Points, in no order, along strands that fork, close into loops and pass close to each other.
(in the rows, 128 means zero)
Points whose rows are less than 51.1 apart are linked; no others are. Some points are linked to none.
z_69: [128 145 181 181 154 156 166  97 115 117 122 104 106]
z_876: [124 121 100 124 128  95 104 135 139 131 108 192 129]
z_702: [121 122 124 108 158 105 102 122 123 130  86  72 100]
z_935: [141 132 179 158 124 117 159 118 126 118 110 152 134]
z_86: [138 124 143 118 122  67 103 142 120 153  58 180 137]
z_439: [137 123 156 155 107  95 140 142 132 130 113 203 151]
z_941: [144 128 147 155 100 107 141 141 135 124 139 224 156]
z_916: [109 129 136 200 173 139 136 125 117 135 133 139 123]
z_61: [152 146 188 147  92 136 174 103 145 111 133 149 141]
z_813: [124 126 157 146 166 120 131 105 110 125  87  93  98]
z_582: [110  99  64 127 134 176 120 136  96 163 177  74 145]
z_857: [ 98 113 107 147 173 136 132 135 108 135 135  55 118]
z_190: [121 146 161 190 154 161 156 113 131 123 149 136 127]
z_317: [ 98  93  39  84 132 123 108 147  99 157 132  77 125]
z_801: [121 117  66  90 121 117  82 171 137 121 153 181 131]
z_295: [ 90  97  66 127 169 103  97 157 106 150 119  96 122]
z_559: [145 139 155 106 125 114 133  98 136 121  88 110 112]
z_374: [113 101  84 143 137 193 115 150 100 164 192  96 150]
z_593: [155 130 214 154 105  88 145 138 120 121  93 165 140]
z_426: [126 133 115 132 130 127 122 126 144 118 146 161 128]
z_48: [140 122 164 132 119  73 121 145 121 143  73 182 140]
z_135: [140 149 171 159 119 150 167 101 141 110 140 134 126]
z_792: [118 102  95 155 138 188 108 160 103 160 193 114 146]
z_502: [166 168 150  30  70 113 119  93 175 110  97 107 126]
z_548: [175 178 171  34  59 101 120  95 154 124  84 118 137]
z_319: [127 144 165 169 161 155 154 109 124 115 129  83 106]
z_728: [118 111  47  53 104 121  88 167 130 130 151 139 132]
z_257: [149 156 141  35  93 126 119  96 172 103 107  64 116]
z_573: [109 100  40  63 107 121  96 163 115 142 144 112 128]
z_897: [141 137 130 169 113 147 131 136 133 123 170 224 155]
z_538: [131 147 175 201 136 164 169 110 126 125 148 152 137]
z_757: [136 136 187 176 143 142 167 102 112 122 111 120 114]
z_308: [126 118  97 107 128  79  92 136 143 141  84 192 129]
z_541: [132 144 183 200 123 146 172 121 122 123 143 171 142]
z_920: [147 143 130  83 100 117 125 113 166 110 126 137 122]
z_231: [130 138 114 102 115 132 123 127 157 109 148 141 124]
z_90: [115 129 143 165 175 148 139 116 115 117 124  69 102]
z_646: [147 132 194 162 105 112 162 131 130 118 112 169 144]
z_167: [ 98 105  79 115 169  96  88 151 123 138 102 106 113]
z_724: [122 126  89  70  91 163 140 126 135 120 177  63 135]
z_50: [149 136 185 128 126 115 142 100 117 124  86 117 114]
z_171: [101  94  27  76 121 123 101 151 100 158 137  95 132]
z_291: [130 135 129 181 133 147 131 128 133 126 163 193 143]
z_952: [131 128 147 103 162 111 110 106 115 128  74  64  95]
z_997: [127 127 126 177 141 128 132 130 128 129 142 190 135]
z_445: [122 136 104  58  93 133 122 129 164 103 154 101 128]
z_348: [133 126 118 104 121  69  96 133 131 150  64 187 133]
z_78: [129 124 112 144 134 111 120 133 137 127 128 192 132]
z_930: [159 162 147  28  81 121 123  93 176 105 106  89 117]
z_369: [123 127 160 175 177 131 143 108 102 126  95 105 102]
z_407: [147 142 140  90 108 119 129 103 156 118 111 127 119]
z_647: [132 117  41  27  78 132  90 176 137 126 156 147 135]
z_756: [143 148 183 184  99 147 175 123 139 113 160 187 152]
z_510: [142 122 157 144 115  84 130 141 129 133  96 191 143]
z_239: [133 133 174 123 156 117 126  94 103 126  79  74  93]
z_754: [142 133 168 148 134 123 152 106 123 124 101 126 120]
z_880: [113 111 111 179 159 189 108 156 114 152 199 124 143]
z_569: [110 112  99 104 160 103  99 137 126 133  99  78 109]
z_549: [103 126 129 155 175 144 136 126 112 122 126  48 109]
z_989: [110 129 128 189 160 177 122 138 127 138 181 129 137]
z_108: [107 132 135 206 177 163 130 128 123 137 159 129 129]
z_836: [131 127  80  52  81 144 115 140 149 108 178 108 134]
z_669: [153 152 186 156  83 139 180 120 147 107 154 180 152]
z_591: [131 124  69  37  76 132 101 157 149 113 163 133 131]
z_113: [120 133 152 198 176 139 145 115 110 130 113 119 112]
z_639: [152 132 212 143 114  81 128 143 110 123  83 159 143]
z_236: [132 151 156 161 131 158 157 103 144 112 151 125 123]
z_193: [ 99 102  90 140 161 138 126 144 105 144 139  60 122]
z_326: [136 143 123  53  96 127 123 114 167 104 131  76 119]
z_341: [ 94  96  70 142 172 119 109 155 101 144 125  77 122]
z_914: [138 127 123 160 107 120 128 143 131 123 150 229 150]
z_742: [101 101  56  99 131 135 125 136 103 149 147  60 128]
z_16: [106 103  58 109 132 154 125 136  98 153 160  70 137]

A fork is a point with three links, a tip a point with one. Leave the first point through the second and follow the links. Name the first fork or tip that comes.
z_510 / z_439: z_78
z_836 / z_445: z_548
z_426 / z_231: z_754
z_935 / z_646: z_639

Name the points in between on the shortest way along the links from the first point to the second, in order.
z_308 / z_559: z_876, z_78, z_426, z_231, z_920, z_407
z_113 / z_167: z_369, z_813, z_239, z_952, z_702, z_569
z_548 / z_591: z_502, z_930, z_257, z_326, z_445, z_836
z_880 / z_16: z_792, z_374, z_582
z_935 / z_549: z_754, z_757, z_69, z_319, z_90
z_914 / z_997: z_897, z_291
